A landscape with many valleys, sampled at points; each row gives a point and its height.
A ball rolls from a point to the lowest of its 2 nearest points, and stops where none of them is lower. Distance is the straight distance between rows; heights are no part of it.
Z_59: [  5   2   7  20  16   9 -16 -19   0 -24  10 -16  11  -5  -7 -23 -17  16
   6   5   1   3  -8 -10  10  20]  h=15.1
Z_54: [ 14  10   8   4   3   0  -7  10  -3   0   4   8   0  -4 -12  15   1  -4
 -11  16  -4   9  13  -9  -4  -6]  h=68.0
Z_461: [ 11   7  -6 -15   5 -21 -10   1  -2   4 -10  25  18 -13   9   1  20   1
   2  -9 -10  -3 -12  -5  16  -8]  h=25.0
Z_440: [-16 -10   4   3  -9  11 -26  -9  -2  -5   7   4  -4   0  -1  26 -11   1
  -6   4  11   3   3  -6   3  17]  h=38.4
Z_71: [  7   8   9  -1   0  -4  10  24  -9  20 -12  15  16   7  11  -7   8   0
   0  21 -12 -18  -2  21  -1  -4]  h=37.7
Z_747: [-13  -5  11  -5  -3  -9  23   7 -17  -7 -17  -7  14  -5   8 -10   1   4
  -1 -18   0  -3  -3  16  -6  22]  h=41.1
Z_90: [ -7  -5 -10   2 -13  -1  20   3   2  -1  18   2  -2   1 -22 -12  -4   2
  -7  -1  18   5   6 -19 -16   6]  h=17.0
Z_10: [-18 -10   9  12  -8  -9  19  15  -5  20  -6   7  10 -23  14  -6  13   4
 -19  11  -5   3  11 -13  -5  14]  h=27.1
Z_470: [  5 -13  22   0   2 -32  16  -3 -20  -8 -13 -15   4  11  -2  10   8  -8
   2  -4  -4  -6   6  -3   4  -7]  h=48.3
Z_167: [ -8  -4   6  -4 -12  -3   7  -7 -15  -1  11 -18  -3   4  17 -27  -2   5
 -15 -15  24   6   2   4 -18  13]  h=52.5
Z_9: [ 10   3  -6  -8  -6  20  -8  -7 -16 -10  13  14  12   5 -12 -10   2   8
  -7   6 -27   8 -20 -14  10   6]  h=45.7
Z_13: [ -1  19  12  28  -8  10  -2 -22  25   1   0   8   7 -20 -13  19   7 -15
   0   4 -17  12  19 -16   3  -8]  h=31.6
Z_936: [ 24  14 -16  -3 -14  18 -17   0  -3  13  -9  -1  -5  22  10   1 -18   0
   8   9  14 -13   7 -13  -5   9]  h=83.8
Z_110: [  3   0  -9  13  -1  -7  20   4  -8  19   4   6  14  10  -3 -20  -5  -3
  48 -20  14  -3 -17  11   7   1]  h=38.5
Z_316: [ -1  -6 -14 -15   4   7  22   5  -9 -13 -13   7 -15  15 -22   4  -2  11
  -4 -13  27   5  20  19  -8  19]  h=71.9
Z_246: [-19  26   7  -4   2  -3 -13  -4   7  -9  15   1   2 -25  25  17  -5  -2
 -23  -1  -5  12  18  -3 -10 -26]  h=48.1
Z_503: [ 16  -2   9 -14 -10  -1   6 -25   2 -15  -1   1   2   8  26  -6  -7 -14
   5  -3 -12 -32  11   9  -2  12]  h=63.4
Z_566: [  9  -2   5  -4   1 -17 -19 -11   8 -13  33  23  -7  -7 -18   5 -12   2
  -4  18  13 -18  -2 -13  17  -1]  h=54.5
Z_115: [ 11  -1  -7 -15  20  -7   0 -23   1 -17   3 -15  -1  11   0  17  -4 -18
   1   4 -11   0  17   3  15 -26]  h=61.8
Z_847: [  9  -4  28  15  11  -3 -11   0  13   3 -21   5  24 -15 -12  -3   2  -2
 -12  13  -1  -3 -12   3  21   9]  h=69.4
Z_982: [ 12  -2  20  -9  -2  10  -9  -9 -11  10  14  16   0  -3   7   3  12   8
  -2   5 -12  10  15   9 -11  25]  h=66.0
Z_915: [ 18  -4  -4  14   2 -16  -2  -4 -19  10  16  -5  -8   1   1 -13  10   3
  21 -11   4  12  -2  -4 -16  17]  h=33.7
Z_149: [ 15   8 -19 -15   0   5  -5 -11  -7 -10  15  -3 -11  20   9 -13   2   2
   6   3 -17 -12 -18 -11   5 -14]  h=56.2
Z_664: [ -1   3 -12 -14 -10   5   3  -6  -5  20   5  -4  14   1  -3 -12  12   2
 -13 -19  13  22  27   5 -10   8]  h=73.4
Z_577: [  2 -18  14   2 -12  15   8  11  11  22   3  12 -10   4  -2  -6  -6  -1
  -1  11 -17  -5  -9   1  16  -9]  h=24.4
Z_870: [-12 -12  13 -11  -1 -18  30   8  -9  -8 -28 -10   0   1   1  13  15   1
  -5 -13   3   0   7   4 -10   3]  h=44.9
Z_562: [ -7 -10 -22  -8   8  15  28  10  -1  -3 -21  17 -14  17  -7 -10   3  19
  10   2  26  -2  12  13   3  -2]  h=68.1
Z_644: [  0 -12  -6   5   2 -27  11  11 -10  -7   8  -9 -13 -10 -16   3   4   8
  11 -19  -2   4  23  -5 -10  -4]  h=38.8
Z_230: [ -6   4   6   4   0  10  24  15   7   0 -35 -15  17   1   7 -16   1  -4
 -13  11  -5 -20  -2   7   1  -2]  h=29.7
Z_168: [ 11   0   8  -1   8  19  -8   0 -11 -16  -6  14   4  -9   8 -11   4  13
  12   7 -13  -5 -31  -3  13   8]  h=49.2
Z_760: [-28  31  -1  12 -10   5 -10 -11 -10  -7   4   1  -4  -3  18  26 -18  -5
 -17   5  -5  12  17  -1  -1 -23]  h=44.3
Z_511: [ -4  28   4  14 -15  17   1 -26   9 -17   8   6 -10  -6 -15  14   2   0
   5  -6 -22  12  27  -5  -4 -17]  h=36.5
Z_951: [ -9   4   1  26  -2  -2   7   0 -13   2   8 -12 -21  20 -10  12  -6 -12
  -9  10  13   6  18  -4  -2  14]  h=44.2
Z_200: [ -4  -8 -16 -14   4   2  -7  -4  16   7  22   4 -11 -13  18   9   9  -7
   9  -5  -9  14  -1  -2  -5 -37]  h=47.6
Z_422: [ -6  -3 -13  21   1  -5 -16  12  17  -8   6   7   3 -29   3   8  -3  -7
  -2  10 -15 -13   3 -13   3   5]  h=30.0
Z_64: [ 14   7   7  -9  -5  10  -4   2  -3   4  -9   4  14   5  -4  -9  10  -8
  -4  -8  -1   6 -17  14  -1  -1]  h=77.7
Z_706: [-15   7   3  15   0  38   1   6   0   5  -5  -2  -8 -13   8   2   3  22
  -6   2  -1  14  38   0   1   1]  h=27.2
Z_518: [ 24  29  -1 -21  18 -16 -15   0 -15  -1   1  13 -10  20  -2   1  15  10
  -2  -6  -7   7 -17  12   4 -14]  h=73.0
Z_243: [ -3  -6   6  19   3  -4  -9   7  -7  -2  -5 -14 -15   1  -4  11   1   5
   3  -9   3  12 -17 -22  -2   3]  h=56.6
Z_336: [ 21   8 -18 -19   2   5   4  -1  -2   2  11   0 -17   8  22  -6 -11 -14
  13   5  -8  -3  -4  -3   6 -34]  h=53.6
Z_674: [ -1  -4   0   3   3  10  17  11   4   8 -19  -4  24  -8 -20 -11  -2  -3
   9  -3   3  14 -19   8   4   8]  h=75.1
Z_649: [ 21  30   1  -9   9   3  -8   9   2   4  -9  11   4   8  16   3  13  -5
   5  -4  -1  -3 -23  15 -10  -9]  h=75.8
Z_800: [-34  -5 -13  -4  -9   2  22  15   6  12  -6  10  -4  -4  11   4   6  23
 -17   4   5  -2  26 -16  -8  -6]  h=43.0
Z_650: [-13  -3 -14  15 -12  -2 -15 -16   3   1  31 -16 -15  12  -7   2  -6 -23
  -2  -6  16   8  -7  -8  -5  -3]  h=54.2
Z_487: [-15  -2  -1  12  -3  34 -24  -5   5   6   2  -4   0  -6  -2   3  -7  21
   2  -5   5  16  13  -2   4  12]  h=33.4
Z_228: [-17   0 -14  11 -13   6   1   5  16  19  13  -6  10   8 -28  -6  -3  -8
 -18   6  12  11 -13 -10 -10  11]  h=22.6
Z_808: [  1  -2 -16   5  -8  19  -6  -8   2  20   8 -14   6  -3   6 -13   8   5
   1 -18  -5  21  27  -5   5 -16]  h=76.0
Z_303: [ -2  15  -8  11   8  -5 -17  -5  13  -8  22 -20 -33  14   0   9 -11 -18
  -8  -5   0   6  -8   0  -8 -16]  h=57.2
Z_672: [  2  -5  15   5 -12  -1  -8 -13  -9   4  11  -9   0  -4   3   0  -2   0
  -5 -12  29  17   4 -18 -11  19]  h=49.1
Z_507: [ 13   7 -10  -2 -18  19  -4   5  -7  17  -5   1   2  28   5 -20 -16   5
  13  -1   7 -20  -9   3  13  -5]  h=81.9
Z_764: [ 18   7  -6   4  -1 -26  -3  -1 -10   5   9 -15  -1  14  14 -15   4  -2
   3  -7   0 -11   2  -6 -26   4]  h=29.5
Z_433: [ -2 -10 -12   0 -12  11  -9 -13 -15  -3  19   3 -10  -9  13   0   2  -7
   6 -21 -13  16   3  -4  -2  18]  h=43.4
Z_459: [ -4 -14  25   7   3  18   8   3   1  11  10  15  -7 -18  -6   4  11   1
  -4  16   1  14  10  18  -9  24]  h=68.8
Z_582: [ 14  -6 -17  -4  -5  11  -8  17   5  -5 -11   4  -7   4 -18  10 -20  -9
  18   0  21 -17   1  13  12  -1]  h=51.4
Z_815: [ 26  11  -8  -2   2  17  19  12 -16 -10 -11  -6  -9  -3   3  -5   9  -6
   8   2  15  12   6 -12 -15 -10]  h=24.9
Z_235: [-17   4 -16   1 -16  -1  -6   4  20  27   4  -8  18  11  -7   6   4 -12
 -19  10  -9   2  -1  -6  -8  -4]  h=27.0
Z_639: [  3  13   3 -21   7  -8  -3   3   9 -29  -1   2   2 -16  10  -5   0   3
 -15   6 -12 -20   0 -12   4 -25]  h=60.3
Z_471: [  7  -9   8   8  16  -6   2  -8  18  -5   3 -10  10 -18 -16 -17  -5  14
  29  -6  -7  12 -14  -7   3  -3]  h=24.8
Z_414: [  6   3  -1 -29   4  12  -8 -35  14 -22   6   4  18  -1 -10  -8   5  -5
  -5   5   1 -11 -13   1  21   0]  h=62.0
Z_584: [  4   9 -23 -15  -6 -10  -1  14  21  16  -7  -8  15  18  -5   6  -2   4
  -5   6 -15 -18   2   0 -20  -8]  h=31.4
Z_780: [ 13   2  13  -2   5  -5   3   7  -8  -5 -12 -13  -7   4  25 -10  -2 -21
 -12   2  -5  -3 -14   4  16 -26]  h=52.7
Z_293: [-21 -18  -7  -1   7 -11  -3  -2 -14  -1 -14 -10  14   9  -1   9  -6  23
  33 -10  28  -5  -5  11   1   7]  h=32.8
Z_164: [-12  -1   8  12  -3  18  24  11   8  14 -21  -7  14   1  11 -34  -5  16
  -2   9   4 -15  -5  16   5  11]  h=22.1
Z_757: [ 19 -11 -11 -10   2  10   0  -1   8  -6  -8  -4  -6  -3 -17  -3  -5  -4
  27 -20  19   1  14  18   8  -9]  h=55.3
Z_813: [ -8 -15   3  -9  -7  -5 -15  -6  -2  20   6  10  21   4 -10   1  -6  17
  11  -1  14   3  -2   9   0  15]  h=59.5
Z_763: [-13  12  -5  41   3   2 -22   1  11  -6   4   4  -4  -9   1  19  -9  -5
  -3  25  -5  -5  11 -13  10  -7]  h=23.9
Z_938: [ -4   2 -13  -3   0   9  20  18 -11  19 -18  23 -18   7  25  -8  14   5
 -14  -3  28  16   0  -6  -3   5]  h=66.6
Z_371: [ -8 -10   9  -8  -6  20   0  15   2  20  -3  12   1  -4  15  -3   8   6
   4  20  13   6 -22   9  -5 -19]  h=33.1
Z_259: [-18   6  10  12  -7   9  11 -12   8   4   1   6   8 -14  -2  30  12 -18
  -7  16 -11  12  22  -2  -6  -5]  h=26.7
Z_990: [  4  -4 -19  -3   3 -15 -11   6  11 -14   1   2   7 -18  20   7  -8 -27
  -7  13 -13 -20   5   0  10  -9]  h=35.2
Z_620: [  4   8   7  -2 -13  -8   9  -8  -9  15  11  -2   3  12  18 -25   4  -5
  12 -14  34  -8   1  19 -10   2]  h=56.4
Z_420: [ 16   1 -20  -1  -1  13 -32 -16  10  11  -2  -6  -6  12  22  10  -9  -6
   8   0  11   3  10  -9   5  13]  h=85.7
Z_733: [ -2  -6  15   5   5 -17 -16   7  19 -14 -17 -10  -6 -17  -9   6  -8   3
   2 -19  14  -7 -15   9  -3   5]  h=19.3
Z_561: [ 15  -7   2  20  11 -15  -5  17 -29  -3  -9   1  -9  -1  -4   1   8   3
  14  -2   1   9 -28  -9   9  -4]  h=53.9
Z_869: [  0  10   2  -3  -8   5  24  -8 -18   8   1  11   3  19   8 -19  -1   7
  15 -19  34   0  -5   9 -13  32]  h=60.2
Z_276: [  3  -3  -4  -6   0 -13   2  13 -22  -1  -4 -12 -10  25 -10  -3  -6 -10
  -5 -12   9  -4   1  23   5  -4]  h=49.4
Z_756: [-13  15   8  14   4   8 -15 -10  26 -14   4 -10   5  -9   1  13   5  11
  -8  12  -5  -6  10 -15 -23  -9]  h=52.6
Z_327: [  3  11   5   3   2  16  16   2  -8  20 -17  16  -7   7  10 -14  11  13
   1 -11  36  10   6  18  -6  21]  h=63.5
Z_743: [  2 -12  -8 -16  -8  -3  -6   9  -9  22  -5  27  12  -5  17  10  12   3
  22   4  -9  -1 -16   0   8  -9]  h=18.8
Z_718: [ -3  -9  20 -12 -13 -19   0 -23   0  -4  -2 -10   2   6  27  -8  -4  -3
   5 -21  11 -19  -1   7  -5   8]  h=60.6
Z_157: [ 14  16   3  -8  10 -20 -11 -17  13   0  -8   5  -4  -2  18  16  -4 -10
 -16   3 -18 -16  13 -14  15   5]  h=2.2
Z_680: [-24  -3   4  -2 -17  -5  10  16 -25  -9   1   7   8  -3  -5  23  -9  -8
 -34  13   7   3  23  -9  10  -1]  h=50.7
Z_741: [  9 -11 -10   1  -1 -11 -17 -13  -2 -16  15 -15 -11  19 -11  -5 -14 -16
   1  -8  13  -6 -19  -3   7   0]  h=51.3
Z_838: [ -3 -16   3  11  11   8  10   8   8   4  13  -7  -8 -11  -9 -17  13  13
  11   7 -16   6   7  12  -5 -23]  h=52.3
Z_734: [ 15   1   0  15   9  -6   2 -10   1  -3  -4  -5  17   1  -2 -25  -4   3
  33 -15  12   0 -18   2  14 -11]  h=31.7
Z_797: [  9   5  -3 -16  -4   0  -2  -3 -12  -6  19  28   1  -6 -13   5  14  10
  -4  -9 -39   9  -3 -19   8  -4]  h=43.2
Z_884: [-17  -5  20  15   0   0 -18 -22  27   0  13  -2   5 -12  -3  11  -1  17
   4   9  -2  -7   1 -16  -7   9]  h=48.0
Z_567: [ -7 -14  -2  16   4   3   1  -7  -8  -8  -1 -29   9  10 -15 -15 -25   5
  12   4   9   5   0  -3  11  18]  h=7.6
Z_867: [ -8   5  11   8  -5   5   3   8  15 -25   5 -11   9 -15   2 -10  -5   7
 -15   9 -17 -15  -2 -19 -10 -16]  h=56.7
Z_506: [  1 -11  15   0  13  -5  -1 -15   7  -6  14  11  -3 -10 -14  -2  10  16
  15  -3 -19  10 -26  -9   0   5]  h=18.5
Z_131: [  7  -6  26   8   1  -6   6   5  -5   2 -21   8  24  -8 -22   3 -11  -6
   6   5  19   4 -17  10  18  15]  h=72.4
Z_967: [ 22  19   4  -8  19 -21  -7 -16  20  10 -12 -13   0  10  12   4   2 -20
 -16 -12 -21  -1  13  11  10  -7]  h=9.7
Z_253: [ 20  19   1  -4  10 -26   8  16  -1  11 -19   6  -3  14  22  11 -12 -20
  -7   7 -20 -20 -13   0   4 -13]  h=45.1
Z_891: [ -4  -8  -3  -6   5  11   9  21  -4  -6  -5   3  -1  -9  -3 -18   2  20
  18  -8  -8 -10   3  23   0 -19]  h=57.5
Z_910: [ -1  10 -12   2  -6  12  -3 -12 -10 -10  20   4  -7  -8  -4   5  11  -1
   2 -19 -33  17  17  -7   1  -8]  h=40.3
Z_477: [-14 -14   0  -4 -10   7  10  11   4  22 -17  18  22  -3  11   1   6  13
  24   9  13 -16 -13   6   4  -9]  h=25.9
Z_775: [ -9 -20 -19  -1  -4   0   5 -12   3  -5  27  -6  -8 -13   8   1  12 -10
  19  -5 -10   6 -10 -15 -15 -15]  h=43.6
Z_886: [ 13  13  16   4  -2  -8 -16  23   9   5 -11  10   0  -8 -21  13  -5   2
 -20   1   3  -2   5   5  -8  16]  h=65.6
Z_215: [ -2  -8  10   5  -9  16  27   0  -7  20 -14  -2  13  10  -1 -22   0   8
  -3  13   9   3   4  -2  11   3]  h=13.8
Z_781: [ 24  15 -19 -18   0  -8 -19   5  -5  -2   7  12  13   5 -13 -13  -5  -3
 -15  -5  -4   0   6   8  25 -18]  h=61.6
Z_174: [ -1  24  -7  -1  18 -14 -22 -21  10  -4  -1   3  -7  11   2  30  -6   4
 -13  18  -4 -16   6 -25  21  16]  h=9.5
Z_105: [-10  17  -9  10  -2  -2 -20 -22  21 -15  10  -8 -23   8  -1  23  -6 -14
  -6  -8 -12  -5  -2 -12  -1   0]  h=60.1
Z_23: [ 19  12   2  -5  19  -3 -24  -6 -10 -10   3   7   2   3   0   5  10   7
  -7   7   2  14  -4  -5   6  -3]  h=70.4
Z_843: [ 14   2   0  -5   3 -19  12  16  -8  17   0  11   3   0  18   3   7 -16
   5  22 -19  -5  -8   5  -2 -19]  h=41.8
Z_2: [ 16  11 -26 -26  12 -10 -10 -20  -4  -7  17   9   2   2  -2   2  -2 -17
 -12  -1 -15   2  12   2  30 -18]  h=64.0
Z_637: [-30 -21  -9   4   2  -2  23   9   7 -12  -1  -9 -16 -25  -1  -8  -6  -6
  -6 -20  17  13   1   2   1   9]  h=0.6
Z_78: [ 11  -1  15 -10  -1  -3  -6 -32   7  -7  17  -5  -1  11  -7   2   4 -10
  -3  -6  -8   0   3   0  -3  14]  h=68.7
Z_735: [ -8 -10   7  -2   6  -4  -5  -4   6  -6 -21  -5  25 -15  -1  12   9  18
  10  -9 -16   8  -4  -6 -13  19]  h=43.3
Z_196: [ -2 -15  -7 -17   0  -4   9   6  -8   9   7   2   2  15 -14  -4   3  -7
  -3   7  16  -1   6  26  -3   2]  h=52.4
Z_28: [ 10   0   9 -15 -13  -7   7 -19   7   6   4  -6  15  -1  -9  -6   7 -11
  -7 -18   0   2  20   7 -14  19]  h=70.9
Z_333: [ 19  -2  -3 -21   9  -1   0  -6   5  -8  -1  -9  -4  15 -18  -1   0  -8
   9  -7  -5   4  10  20   7 -31]  h=59.2
Z_977: [ 23  24   7   1  15 -23 -18 -11  16  -1  -9  -6   6   9   3  -5  12   0
  -4  -6  -5 -13  -3   7  -5   9]  h=18.1
Z_405: [-10  -6  -2  -3 -12   2  -1   3 -17 -20   4 -12 -10   2  -6  14  -9  11
   2 -10  18   5  -1 -28  -7 -14]  h=58.3
Z_190: [  6   1 -15 -17   6  12  10  -3   4  22  17  -9 -20  -1  32   5  -6 -15
   8   3   0  11   1   4 -15 -26]  h=51.2
Z_575: [ 13  -4   7   7   2  -5  20   5 -18   2  16  -5 -15  12 -15 -27   1   4
   8 -10   0   8  -2  13 -18  22]  h=37.6
Z_877: [ -5 -17 -21 -11  -1   3 -13 -10   4 -15   9  -9   2  -8  20   8   1 -16
  11   4  -2 -10  -1  -4  -4  -2]  h=39.7
Z_831: [ -2 -12   0   9   3 -24  -5   3  -5 -16   0  -1 -21   0  -7  25  -4 -23
  -2  -9 -17  -4  -2  -9  18 -11]  h=45.5
Z_840: [-11 -21  11  21  19 -13  -5  -5 -10  -2 -18 -12  12  -3   7  11   5   9
  16   8 -15   0 -16  -2   2  22]  h=47.8
Z_933: [  0   3 -24  10  -1  -1  29  22  24  14 -17  17   1  -8  -7 -27   3   3
   3  -8  20  -6  -7  -5 -11  14]  h=50.5
Z_931: [-18   0  14  -1  -9   3 -10 -11   9  -6  16   0   0 -12   1   8  -2  -7
 -18  -4  -3   7  13  -3   8 -24]  h=52.2
Z_755: [ 13   9  -2 -10 -10   8 -22  -3  -6   9   6   7   2  21  -1 -16  -5  12
  -3  -8  -1  -3 -11  13   4   6]  h=79.7
Z_52: [ -8   6  17   3  -4  -9   9  11  -3 -11 -23  -2  32 -10   6 -11  -6   7
  -3  -2   1 -29   0  15  -3  13]  h=36.0
Z_536: [ -5 -12  -1   5   3 -13  -2   7  11 -18 -10 -17  -1 -12  -7   0 -18   2
   5  -7  18 -24  13   3 -11  12]  h=26.6
Z_25: [ 12  12   7   7   5 -10  -5  12  14   3 -34  -7  -4  11  16  -3  -5 -12
 -12   0 -16 -21 -18  -2  23 -11]  h=48.6
Z_127: [  2   3   9  -9  15   1 -19 -16  17 -12   2   5  20 -11  -7  -6   9  -9
 -19  12   6  -4 -23   7  20   4]  h=65.4
Z_754: [ -9   2 -20   1   3  11  10  26   6  27 -10   6   0  -1  12 -12  19   1
   4  14  18   3 -21  11 -18  -5]  h=39.3
Z_275: [ -1 -16   0  12  -2 -17   9   4 -12  -3  10  -3 -26  -4 -19  20   6 -19
  11 -22  -6  17   5  -8  -1   4]  h=42.7
Z_309: [ 32  30  -2  -5   6 -25 -15   5   4   3   2  -1 -10  15   0  -5  -4   2
   2 -13   9  -7   0   2 -20  -3]  h=24.7
Z_660: [  4 -15  21   6   8 -27  11  12 -22 -16 -18  -7  -3   0 -10   6   5  -9
   9 -15  -3   2 -24   9   6  -1]  h=51.1
Z_956: [-17   8 -24   0  -4   1  10  16   6  20  -4   1 -10   7  -2  22  -2   9
  -5   5   6   5  25 -16 -10 -15]  h=38.0
Z_722: [ -1  11  -7  14  10  14 -27 -18   6 -17  23  -5  13   0 -17  -7  -1  19
  -2   7   3  10   0 -10  -3   8]  h=22.0
Z_699: [ 14  -2  -6   6   6   2 -12   1   3 -24  25   8 -22   4 -24  -1 -14   1
   6  11  -7 -16  -2 -10  12  -3]  h=51.0
Z_928: [ -5  -4   1  -2   6 -16  -3   1 -15  -6   4 -15   4   1  14  -3  -5 -27
 -25  -1 -11   9  13   8  20 -26]  h=56.0
Z_248: [  0  15 -24 -19  -5  -2  -1  24   8   8  -8  -1  -6   5  -1  19 -12   4
 -10  -5 -12  -7  16  -6 -19 -10]  h=34.4
Z_182: [ 12   8   5  -2 -17   7  36  -5  -1  13  -7   0  17  20  -9 -27   5  -1
   3   9  -1 -11  -2  -5 -11  13]  h=7.7
Z_356: [  9   1   0 -16  -3  16  -7  19   1  -7 -11   1 -15   7  -3  14 -14   8
   3   7  14  -9  -2   2  -2 -12]  h=47.7
Z_609: [-21  20   3  25 -19   7  -6 -14 -11  -6   3  -6 -12   7 -10  18  -6  -6
 -11  -7   5  15  16  -3  -2  -1]  h=41.0
Z_769: [-24   2  -4 -15 -10   6  11  21  -3   4 -13   3  14   0   2  15 -11  10
 -27  14   2  -6  31  -2   4 -14]  h=47.9
Z_4: [  2   3  -8 -12  23 -14 -21 -23   0   9  14  -4 -16  14  25   2  17   0
   4   4 -10   5 -15  10   3   1]  h=89.5
Z_458: [-14 -12 -12  -8  -7  -4  13  -4 -11  19  -1   4  22  24 -22  -9  -5   9
   2   3  22   3  -2  13   2  22]  h=55.9
Z_155: [  8   0  -4  17   3  -2  -6  15 -11   9   3  -9 -22  22 -17   2 -11  -4
  -7  -2  -3   3  10   6   8   1]  h=46.9
Z_428: [-21 -10  11 -15 -20  -3  -7  12 -15  -7  -4   1   9   1  -5  15  -7   2
 -25   0  19   7  -2  -1   8  -8]  h=53.1
Z_654: [-19 -11  -4  22   8   3  24  -2  -1  -9  -3 -29  -8   3  -6 -16  -8  11
   6  -1  -8   2   7  -9  -9  19]  h=15.0
Z_988: [-12  -8  21   7   1  39   7   2  13   0   2  -2  -7  -5  -8  -2  -2  -4
 -18  14 -12   5   6  21  -1  16]  h=71.8
Z_976: [  1 -19   4   6   3 -27   0   8  -4  -8  -6  -2  -1 -17   5   6  -4  12
  21 -11   2 -17  14  -2  -2   4]  h=33.2
Z_659: [-26 -12  11  -3   7  -8  10   1  -4   4 -27   0  21  -3  -1  11  -3  27
  29  -9  -1   3 -10  12  -6  23]  h=38.6
Z_574: [ -5   0   8   3  -5  -4   6  29  -9  18  -1  17  11 -11   8  -9   5  11
 -22  22 -13  -8  18   9  -7   7]  h=32.6
Z_460: [  4  -9  26  -7  -9   4   7  -4   8   5  14  14 -17   3  -1  -1   4  16
   7  -3 -22  -5 -22  -6 -13   7]  h=13.1
Z_374: [-13 -20  -8   0   5   0   4  -2  -2 -14 -14 -19   7   1  -5   7  -6  13
  28  -1  11  -2 -25  -5  -9   3]  h=27.3
Z_611: [-20 -16  -7  13  10   5  14   0  -4 -24   4 -32   1 -11  -9  -8  -5   3
  17  -8 -10  12 -16  -5  -9   2]  h=21.4
Z_658: [  6  -5   3  -7 -12  14   4 -13 -16   9   4  -3   0 -10  18  -5  18 -18
  -2  -9  11  24  -5 -11 -14  17]  h=46.3
Z_687: [-18   0  -4   6  -3   2 -26 -31   9  -2  18   8   6  -3  14  21  -1   6
   3  12  -3  -7  16 -16   9  10]  h=42.8
Z_607: [ -6  -3 -16   1   6   8  -7  24  -4  -7  -9  -7  -9   1   8  11  -1  -3
   4  14   4 -13 -13  11 -17   1]  h=44.0
Z_560: [ 24  16  -7 -22   8 -18  -1  -4  -6   2  -3  19   7  -7   9  15   9 -15
  -4   7 -11   9 -10 -25  16 -25]  h=29.9
Z_286: [  5  -1  20 -11  -8  -1  13   4   7  -9  -2   0  -6  10 -15  -1  -5  12
   6   1 -11 -19 -20  10 -22  10]  h=8.0
Z_790: [-17 -13   6 -15 -14  -8   3   9 -22  -5 -12  -5   6   3  -6   8  -4  12
   1 -20  22   8 -22  -8   1  -6]  h=55.7
Z_860: [ -9  -3  12  -5   4  -5 -11  12  15   6  -6   1  -3  -7  21  -1   3  -6
 -12  17   2 -12 -15  16 -11  -9]  h=39.0
Z_55: [  5  -5  11   6  20   3  -8 -13   2  -8 -15  10  14   1  -2   6   0  12
  12  18 -15  -9 -30  -2  17  27]  h=51.9
Z_510: [  5  -9  -7  -2  15   8 -22 -26  -3   4   0 -12  -7  11  29   7   9   4
  19   4   4   7  10   2   1   0]  h=87.5
Z_312: [ -3  -2   2   1 -14  26  15   4  -1  24   3   3   9  10 -10 -12   1 -11
 -19  14 -12  11   7   2  13   1]  h=19.2
Z_635: [ -2  -2  -3 -12  -5  16  38   9   2 -10 -28   7  -9  11 -21   2  -1   3
   2  -7  10   0  -6   4 -10  21]  h=74.4
Z_251: [  6  17  -3   3  -2  -7 -25   7  18  -9  -3  -4 -10  -1  -9  25  -8 -16
 -21 -12  -6   2   1  -4 -10  12]  h=63.0
Z_134: [ -4   1  22   8   5  42  -5  -4  16  -3  -2   2 -11 -18  -3   9   7   2
  -3  10 -15  18   1   4   5 -12]  h=75.0
Z_84: [ 24   6   0  11   8  -2   6  20  -6  10  13   4   1 -11  -4 -27  17   4
   5  11 -11   9   9   6 -11 -21]  h=47.4
Z_586: [  9  -1  -6 -24   3   5  -3 -26   3 -23  17   0   2   8   1  -3   2  -2
   7  17   3 -10 -11 -12   8 -20]  h=58.9
Z_670: [ -7 -14  16   0  -2   0 -20 -17   3  23  25  14   5  -1  -4   6   7   6
  -2   4   0  17  -2   5   6  10]  h=62.9
Z_238: [ -1   0   5  -4  -6  10 -12 -24   4 -13  22  -5  -6  12  19  -2 -12 -13
 -15  13 -16 -19  11   2   2  14]  h=66.1
Z_419: [  4  -7   1   2  -1  18  18   7  -9   5 -13  -3  -8 -12   9  -2  13   2
   2  -1   3  12  20  -7  -2  -4]  h=20.7
Z_597: [-11  -8  -6  -1   8  22  27  27  -5  -8 -16   8  -9 -10  -9 -22  -6  20
   6  -1  19  -4   4  27   6  -2]  h=63.1
Z_77: [-13   4  12  -5  -7 -13 -18  -5  14  -8  36  23  -5 -16  -5   8 -12  -1
 -16  11   0  -7  12  -4  18 -24]  h=56.1
Z_491: [ -2 -10  -4  13   1   4  20  21   5  26 -16  13 -10  -2  -4 -11   8   3
   9   9  20   5 -23  -1  -3  12]  h=45.0
Z_194: [ 12  -8 -12   3   4 -24 -11   6  -4 -23  14   6 -21   1 -18   7  -9 -12
   2 -10  -8 -13 -18 -11  14   4]  h=48.2
Z_346: [ 16   9   7   9   1  -5  21  16  -9   6   5   1   0  -7  -3 -41   8  14
  13 -11  -6   1  -2  16 -17   5]  h=42.1
Z_984: [ 10  10  22   1 -11  15  34   7  -4   6 -22   3   2  15  -5 -10   9   8
   9   1 -11 -12 -19   0 -15  10]  h=2.5
Z_239: [  3   3 -21 -10   1 -11 -14  12 -20  11   9   7  17   0  13  -5   2  -7
 -12   3 -16   9  11   5  19 -21]  h=59.0
Z_823: [-28   1  -1   8  -6   8  18  16   8  14 -11   5   8 -26  15  12  14 -17
 -25  11 -16   9  18   2  -1  -2]  h=20.8
Z_119: [-14 -14   3   9  10  -7  -6  10  13  -5  -6 -17  -8 -21  -9   0   4 -10
  -4 -21   9  12   1  20  -6   4]  h=11.0
Z_779: [ -7  34  -5  21  13  -3 -24 -19  10 -18   6   9  -7  -5  -7  26  -9   9
 -11  24  -2  -7  17 -22  15   0]  h=16.8
Z_70: [-13 -21  -4  -1  -7   0  23  -3  15   4   9   7 -13 -24  -1  -6   0  -4
   4  -4  29   6   9 -11  -9   8]  h=9.8

Call two points neighbours if one is among the 2 nearest of the other. Go from one point of each pair to the other, from neighbour to neighbour, staying as low as possible. Name the highest point that can't be avoided.
Z_609 / Z_215 -> Z_405
Z_609 / Z_637 -> Z_77
Z_157 / Z_419 -> Z_639

For each start below, name every point that the ball comes to, in order.
Z_131 -> Z_847 Z_127 Z_414 Z_586 Z_149 Z_336 Z_190 Z_200 Z_775 Z_877 Z_990 Z_422 Z_763 Z_779 Z_174 Z_157
Z_316 -> Z_562 Z_597 Z_891 Z_838 Z_84 Z_346 Z_575 Z_915 Z_764 Z_309 Z_977 Z_967 Z_157
Z_988 -> Z_459 Z_982 Z_670 Z_813 Z_458 Z_196 Z_276 Z_155 Z_951 Z_609
